A landscape with many valleys, sampled at points; each row gives a point and its height.
From any point a ball rolls to the lowest of the 2 points nearest to it. It stops when none of these is lower. Distance is the straight distance between rows; heights are no part of it.
K143 h=277: [ 12   3  17 -16  -8   9 -12 -12  -9  12  -8   8  38  13 -23  -4  -3 -34
  10   3 -12   6]
K703 h=691: [  0   4  25 -17   5  11 -23   5   4   9  -2  24 -11   0  -4 -13  29 -29
 -25  13   0  -4]
K173 h=152: [ 39  13  20 -26  17   2   6   2 -23   2  -8  -1  27  22  12  -6 -17 -18
   8   1  17   4]
K376 h=670: [ -7   9  -3  -5  11  21  -1  18 -15 -15  -9  10   7  24  -4 -19  15 -15
 -20  19  13   5]
K61 h=234: [ 29  35  -7 -19   3 -16 -11   6   8  10  12   9  37 -36   9  -5   0  28
  17  12  12  -6]
K473 h=104: [ 26  36   0  -2   3   7 -18   1  23  -2  13  -7 -22 -14   7  14   5  -5
  26  -3  -1 -14]
K270 h=290: [-15 -41 -12  -6  23  11  16  -3  -2  -9  16   4  -3  16  11  29 -32  18
  14 -12   7 -33]
K410 h=505: [  7 -12 -21  -4   6  22  10  10  -3 -22  -5  -6  30  40   8  -2 -41   0
 -13  -9   2 -13]
K97 h=748: [-13  -9 -15  -6   8  -4   8  -2   1 -22 -11   3 -10 -20 -19 -16   5   6
 -24 -16 -22  32]
K120 h=129: [ 12   6  12  29   6 -41   3 -14  28   2  -5  -1 -25 -25  13   6   4  15
  19  -6  19 -39]
K877 h=528: [ 11  -2 -20  -3   2  29 -21  23 -24  -3  -7   6  20  31  14  -7 -23 -12
 -12  -5  -8  -4]
K641 h=276: [ 30  18 -14  -2  -5 -15  -1  16  -1  -4   9 -17  37 -28  14  -9 -21  31
  19 -16  16 -11]
K63 h=715: [  0  23  14  -8   6  10 -20  14  -9  -1   9  12  -1 -27  -7  -8  35   8
   1   9   5  -9]
K802 h=678: [ -8  -6  -4  -9 -19  18 -16   1   8 -16  15  -2 -13  14  -7 -15  22 -37
  -5  -3  -3 -10]
K952 h=118: [ 18  -6  19 -18   0  -3   5   7 -33  24   0  -2  30   2  10 -14  -6  -5
   9 -12  15  -6]
K351 h=378: [  2  -4 -23 -16  12  17  -1   5  15  10  12 -38  31  25  16  20 -29  19
  22  -4  13   3]
K103 h=173: [-33 -24  21  30   4 -23  18   4 -37  -4  -5  -2 -13  -6   3   3  22  19
  -8   4  -4 -11]
K581 h=730: [  4  13 -16  -7   5  -6  -3   0   6  14 -18   8   3   7  -7   4 -15  12
 -22  11   2  51]
K579 h=453: [ -3  -2   6  12 -20   7 -14  13   5  30   0   4 -11  28  12  -6 -31   7
  -3 -12  17 -11]
K202 h=671: [  2  16  15   9   1 -23  -7  -2  -4 -12 -17   1   9  27 -13 -18   3 -15
  -9   1 -10  28]
K893 h=700: [-11  -1   4  24   8  -3   0   1  14 -14 -18   1 -29  11  12  12   3   6
   1   2  -5  -9]
K121 h=710: [-32 -27   5  35   3  -4   7   2  10  -8  -4  16 -44  22  19  19   0  19
  -9   4   4 -17]
K621 h=651: [ -5  -7   0  -3 -10 -11  14   2  11  -3   5 -18   3   2  -2  -1  14 -15
  22  -7  13   2]
K423 h=148: [ -1   2   9  22 -28  16   9  -4 -17  -8  13 -14   9 -13 -10  16  12   8
  17  17 -13 -13]
K434 h=610: [ 13  18 -18 -30  11   3   1  -6  16   1   2   8  34  -6  -2   4   1  -6
   8  25   1  18]
K513 h=169: [ 11   7 -22 -11  -3   2  11 -19 -13   6  20  -5  -6 -28  31  -1   9  -2
  15   7  -1  -4]
K35 h=433: [-10 -15  10  22 -12  -6 -26  14 -15  45 -10   0 -24  12  12   7 -16  11
  -2 -26  -3   1]
K659 h=267: [  5 -11  -2   0 -10   7  32 -22   7 -18  15   1 -13  18   1   2 -26 -13
  -1   1   1 -14]
K292 h=305: [ 11 -23  19 -25   2  36   4  14   6 -16  -8  -4  -4  -4 -23  12  -7 -19
  -9 -16  -1   0]
K263 h=320: [-17 -26 -17   3   6   9   1  -6   2   6  12   2   7   5   1  12 -16   3
  14 -11 -11 -13]
K45 h=687: [  8  26  -7  -3 -11 -26 -14   3   5 -27 -13   3  -6  14  -9 -22  12 -22
 -30   5 -13  43]
K353 h=281: [ 15   0   9 -31  -3  16   6  -3   6 -32 -12  -6  -4 -16 -20  -4   9 -23
 -11  -6  -9  18]
K472 h=325: [-10  -8  -2 -16  22  -8  21  -4  25   9   1   3  -6  20   9 -15 -14  -6
   5 -13  21  -9]
K460 h=232: [ -2   7  -6   6 -14   3  16 -32   7   9   2   9 -20  19  -1  -3 -26 -12
 -19   9  -6  13]
K867 h=589: [ 17  33 -20 -22   7   6 -24   8   8  -3   1  19  31  -1  15 -16 -10  -4
  -3  13  -2   5]
K160 h=393: [-28 -17  -4  27  -9 -24 -13  15 -14  12 -11 -11   7  26 -16 -16   1   7
  -7 -23  -6  24]
K394 h=225: [  7  16  15  -3 -26  -5  -1 -21  15 -17  28   2 -22 -27 -33  -8  17  -3
 -14   3  -7   6]
K23 h=546: [ 31   2 -20 -12   5  36 -20  16 -13 -12  -4  -4  25   2  -5  10 -28  -1
  -6  -3 -15  -2]
K786 h=665: [ -2  -5  14   6 -28  -4  -3   4  17 -10  12 -15 -22   5 -11   4  18 -23
  15 -11   0 -20]
K754 h=702: [  0  26 -38  12 -11 -36 -17  -8  14 -10  -4  -5 -18  11   8 -17  18   0
 -23   6  -8  48]
K48 h=373: [ 14  15 -26 -38  26  14 -13   8  19  18  20 -16  16  17   9  14 -25  16
  12  -5  29  13]
K645 h=227: [ 28   2  -4 -24 -10  -1  -5  -6   2   9  -3   8  28  12 -16 -10 -26 -22
  -5  -7  -3  21]
K241 h=688: [ 10  17  14  31   3 -26 -10  -1   2 -21 -23  -4 -17   7   0   1   1  -2
  -8 -12 -16   9]
K970 h=416: [-14  -6  -2  20   8  -2 -14  16 -12  28 -10  -7  -3  29  -8  11 -15  16
   9 -20  -7  17]
K769 h=312: [  1   2 -30  10  -1 -16  13  12  -7  -9   8 -16  21  -4  12 -21 -17  23
  12 -22  11  -7]
K75 h=195: [  0  -7 -15  -3   7  28   1 -23  -8   8  -5  19  -8  19   2  11 -27 -16
 -15   5 -27   1]
K781 h=717: [  5  35 -21   9  -9 -16 -11  -7  14   9   0  -2 -16  24  -7   0  -3   3
 -12  12  -1  57]
K89 h=197: [  8  21 -16 -17   2  -6  10  -5  12   3  13   9  10 -41  19 -11   8  10
   5  19  10  -6]
K153 h=72: [ 15  18   9  -3  -4  32 -13  13  20 -15  17 -11 -13  -7 -19  17  11  -6
  25   8   3 -15]
K886 h=740: [  2   3   1  -2   5  -4  14  -4  10  -7 -14  -8 -19  -8  -9   1  -6   7
 -21  -4  -2  42]
K552 h=363: [-22 -30  12  19 -25 -12 -18  -3 -17   4 -10  -7   8  16 -16 -16  12 -25
 -13 -18 -25  17]
K964 h=681: [  5   7  15 -20  -8  33 -18  26   2  -4  -2  19  -1   9 -22 -27  21 -17
 -32  15  24  -3]
K657 h=176: [-13  -8   2  24  -3 -24   6 -16  -7  20  -7   0   9 -24  -1   3  -8  27
  -3 -11 -14  15]
K69 h=326: [  7 -22   1 -16  -3  24   1   9  16  -6  -1  -5   1  -6  -1  11 -27   7
   1 -16  -3 -14]
K998 h=137: [ 18  27   1  10  -8 -12   0 -23   6   3  23   6 -17 -31  14   2   9   1
  22   6  -4 -26]
K519 h=191: [ -1  -3  26   6 -28  18   8 -20  -4  -3  18  -3 -21 -15 -23  10  21  -5
  -3  15 -10  -4]
K87 h=156: [  1  -8  22  11  -8 -12   6   3 -36  17  -8  -2  23 -13   3  -5 -13   7
   6  -3  -5  10]
K771 h=107: [  0  16  -5  13 -11  26  -2  21  -9 -21   9 -14 -12  -9  -3  10  24  -2
  14  12   1 -14]
K826 h=313: [-23   7  10  46 -17 -35  -1   0  -6   6  14 -17 -37   7  -6 -12  15  30
 -18   4   5   9]
K652 h=222: [  5  10 -28  -1  -1  -9  -1   9  30   5   5   9 -14 -43  20  -9   8  30
  -3  -7   5 -11]
K700 h=226: [ -3  -1   0  13  -5  -3 -14  13  10  -2  -3   3 -29 -36  21   3  16  26
   0 -17  -5 -24]
K154 h=230: [  4 -17   2 -14   3  14  -7 -14   5  37 -14  14   8   2   2  15 -31  -5
 -11  -3 -15  18]
K624 h=725: [-22  -7  16  -5   8  16   3   8 -10 -10  17   4  -2 -32 -18   4  31   9
  15   4   6 -28]
K968 h=703: [ -6  22  11  -5   6   1 -25   0  13   5   2  12 -19   1 -19  -3  24  -6
  -6   7  -3   8]
K941 h=568: [ 35  27 -17 -27  -3  31 -29  16  -8  -8  -2  19  31   5 -17  -8  -6 -11
 -11  13  -7  11]
K824 h=261: [-14   4  12  36   1 -46  -2 -10  -7  33   7   1 -29 -13  -8 -13  22  32
  -9  -3  17  -3]
K300 h=161: [  2 -19  -5  29  -4 -46 -15  -3  16   6 -10   2 -16 -20  18   7   4  11
  21 -29   0 -43]
K52 h=196: [  6  -9 -10  11   5 -19  -4 -10   4  -2  -4  10  -3 -29  29   0  -9  14
  15 -16 -15 -33]
K823 h=349: [ -9   6 -14 -32  26  13   0   8  25  14   3   4  10  23   7   1  -7  -3
   8   7  25  -2]
K522 h=787: [ -4 -21  27  -7   7  24   0  -2 -29   9 -24   5  -7   1   3  22  18 -21
 -20  14 -16  13]
K236 h=135: [  2   6  -4  22  14 -22  15  -3  -2   6 -21   0   8 -34  23  14  -4  34
   3  12  -9   4]
K375 h=758: [-26 -14 -19  -1  13  -9   2  -1 -13  -5   3  -4  -2 -12 -20   4  16   0
  10  -7 -29  19]
K545 h=254: [ 14  11   8 -12  -9  -5  21 -12   2 -32  11 -16 -20 -19 -13 -15  18  -9
 -17   2   7  15]
K435 h=208: [-23 -19  12  16  24 -12  21  -4 -21 -19 -12  22 -16 -10  16  14  10  18
   0  11  -8 -21]
K562 h=263: [-22 -38   0 -15  25   4  25  -6  12   3   0  12   4 -15  18  16 -15  11
   6   5  15 -30]
K749 h=796: [  3 -15  14 -14   8  43  11  -1 -23  -7 -10  -3  10  14 -10  18  25 -32
  -4  28   2   3]
K898 h=478: [ -2 -10  -8  12 -16  18   7  17  12   8  -6  -5  15  43  24  -6 -37  -3
  -2  -5  19 -16]
K761 h=344: [ -4  -1 -25   5  -1   2  23   6   9   4  14 -21  15   3   4   8 -17  28
  20   0  16   6]
K484 h=778: [-16  -9  11  10   5  14  -7  -6 -18  -3 -11   1  -9 -18   1  25  26 -11
   0  15 -34   5]
K728 h=692: [  8  -7 -12 -14 -28  32   8   0  -1  -3  24 -12  -3   9  -5   2  17 -32
   6  15  12 -19]
K632 h=631: [ -3   6   3  -9  -4  -8  14  -4   8  12  -3   2  27  12  -2  -3   1 -11
  10  19  13  19]
K339 h=188: [ 28   3   1 -28  10  -5  -1 -19   1  16  -5  -6  14  19  15   2 -34 -21
   8 -12  -1  11]
K578 h=296: [-10 -31   0  -8  -7 -12  28  -9  22 -13   6  -8 -13  23   0   1 -32  -8
   4 -27  14 -14]
K222 h=739: [-20  -5  11  -1  -7   7  11  10  -3  -2  12  -3  28  -5 -29 -11  26   5
   8  11  15 -17]
K278 h=327: [-12 -10  17   4 -10  -4  -7 -15 -24  -2   4   2  17  13 -29 -13  12 -31
   4 -10 -20   0]
K981 h=93: [  4   9  17  27   2 -22  22 -12  10  -5 -10   4 -16 -25  13   5   3  31
  -1  12   9 -17]
K984 h=215: [-29 -23  15  29   4 -44  14 -12 -27  27   1  -4 -32 -13  12   0  11  29
 -16  -7   9  -2]
K458 h=236: [-17  -6   4  -7  42   6  10   5  -1 -10 -11  24   4  -7  20   6   6  10
   4  13   4 -29]
K440 h=768: [-25 -11   8  -9  17  -7  -7  -2  -9   1  -3 -11   5 -19  -9  12  41 -13
  29   0 -22   5]
K329 h=654: [  3  14  17   1  -4   2   7   5  -6 -18 -18   2  25  32 -16 -14   7 -23
  -8  24  11  16]

Where does a ball stop that starts at each point below?
K484 | K329
K351 | K153
K353 | K153
K579 | K952
K802 | K952
K48 | K75
K222 | K952
K624 | K329

Call two points neighbours if one is among the 2 nearest of the other. Go from one point of each pair to the other, from neighbour to neighbour, staying as low as possible. Name the highest point that can't be avoided.
K952 / K329 | K121
K103 / K981 | K69
K153 / K75 | K154
K952 / K981 | K657
K153 / K981 | K700
